Each row is a point on a tangle of strands that fork and nearly touch. The rows are in no order.
Two points are linked if the straight distance between their rows is under 14.8. Some points are linked to none.
bomu: [-10  -3   1  -6   4  -9  -3  -7  -2 -15]
nokip: [ -9   3  -7 -24  12 -12  -2  -1   0 -22]
Fupes: [ 7 -1 -1  2 -9 11 10  0  0 33]
pipas: [-10   3  14   0  -3   5   3 -27 -14  -6]
loket: [  5  -1  -6 -16   4   1 -12  16  17   1]
netil: [ 9  1 -1 15 -5  9 11  1 -2 20]
pesu: [-15  -2  16  -2   9  -2   4 -11  -4 -17]
motip: [ 6 -8  8 13 -4  2  6 26  4 17]
Nusel: [  8 -10   8  27   0   0  14  26  -1  11]
boku: [ -4   6  -1  -3  -9   2  -3 -30 -12  -1]
beg: [ 8 -1  1 13 -4  3  1  9  1  8]
roful: [ 4 -7  1 11  4 -3  3 26  9  2]
zozup: [ 8  5 -3  7 -7  8 -2 -3  0 10]
vameg: [-14   2  18  -6  11   4   0 -19  -2 -21]
Tuv: [ 5  3 -4  6 -6  3 -5 -3  0  3]
vofes: [ -7   3 -11 -22   9 -10  -8  -4   2 -20]
Gugim: [ -5   1   5   9  -5   2  12 -25 -18   5]
nusu: [ -6   3   4   4  -6   4   9 -32 -18   4]
soni: [ -7  -1   4   4  -4  -4  -1 -14 -10  -7]
gurir: [  8   6  -5 -12  -8   9 -18  -5   9   7]
tuz: [  4  -2  -7 -12   9  -2  -6  23  17  -2]
muv: [  2  -6  -5   5  14 -10   8  35  11  -7]
mobu: [  1   4  -9 -10  -4   0 -17 -13   4  -9]
butog: [ 6 -2 -2 10 -5 13 16 -4  1 33]
Vek: [ 9 -2  1 15 -4 10 15  3 -2 26]
fil: [ 5 -5  1 13 -1  0  0 17  5  4]
pibo: [ -5  -1   5   9  -5  -3   5 -14 -13  -4]
kidav: [-11   2  -3 -20  14 -12   3   4  -1 -22]
Loter: [  3  -2  -9   0  15 -12   7  31   9 -11]
faz: [  1   8  -7   0  -9   4  -5 -25  -8   2]
rulub: [  9 -10   8  33   0  -1  19  24  -5  12]
zaduz: [ -8   1  -4 -15  15 -15   6  11  -2 -22]
Bapug: [-11   4  19   0   1   7   2 -27 -12 -10]
tozo: [  6   0  -4 -18  -2   5 -18   9  16   5]
noko: [  6  -5   4   1 -12   4   4  16   0  28]
fono: [ 9  5 -4 12 -6  8  5 -7 -3 15]
voruf: [  1   1  -8  -2   0  -3 -11  -1   6  -7]
zim: [ 7 -9  8 20 -2  1  9 26  3 13]
pib: [ -8   4   7  -4  -6   3  -2 -29 -14  -5]
mepo: [  6  -2   3   1 -11   7   5   9   1  29]
relu: [ -1  -1 -10  -5  14 -14   5  22   5 -16]
mif: [-14  -3   9  -6   8  -7   2  -6  -3 -18]
bav: [ 3 -7 -1 10  8 -6  4 28 11 -3]
feve: [  7   8  -7  -2  -9   7 -11 -14   1   5]
nivab: [ -7  -3   2   2  -1  -7  -2  -7  -5 -10]
leboz: [ -1   1 -10  -8   1  -4 -13  -5   6 -11]
govu: [ -4   2 -12 -16   4  -7 -12  -6   6 -16]
Parag: [  5   8  -8   1  -9   6  -7 -21  -5   4]
Tesa: [  8   8  -7  -7  -8   9 -15 -10   5   6]
gipi: [  4  -4  -4 -12  10  -4  -1  33  16   1]
Guzi: [-11   1   4 -12  -1  -2  -9 -21  -4 -14]
bavon: [ -5   1  -9 -11  13 -15   4  14   1 -19]
kaged: [-12   4  19  -4   7   7  -1 -24  -5 -17]
fak: [ 4  1 -4  5 -3  0 -8  0  3 -2]
vele: [ 7 -7  7  8 -8  3  5 22  2 22]
Butiv: [  6   3  -5  -9  -3   5 -16   2  12   2]
Dus: [ -2   1   1  12  -6   0   9 -18 -15   4]

A fork is a point with three links, a tip a point with one. Leave the first point through the second and follow the links. Name the first fork or tip that comes.
Fupes / mepo | rulub
Vek / netil | leboz
pibo / Dus | nusu
feve / Tesa | gipi

Name the points in between on the shortest way along the links from the first point to the second, in order.
faz / Bapug | boku > pib > pipas
nusu / soni | Gugim > Dus > pibo
mepo / zozup | Fupes > butog > Vek > netil > fono
soni / mif | nivab > bomu
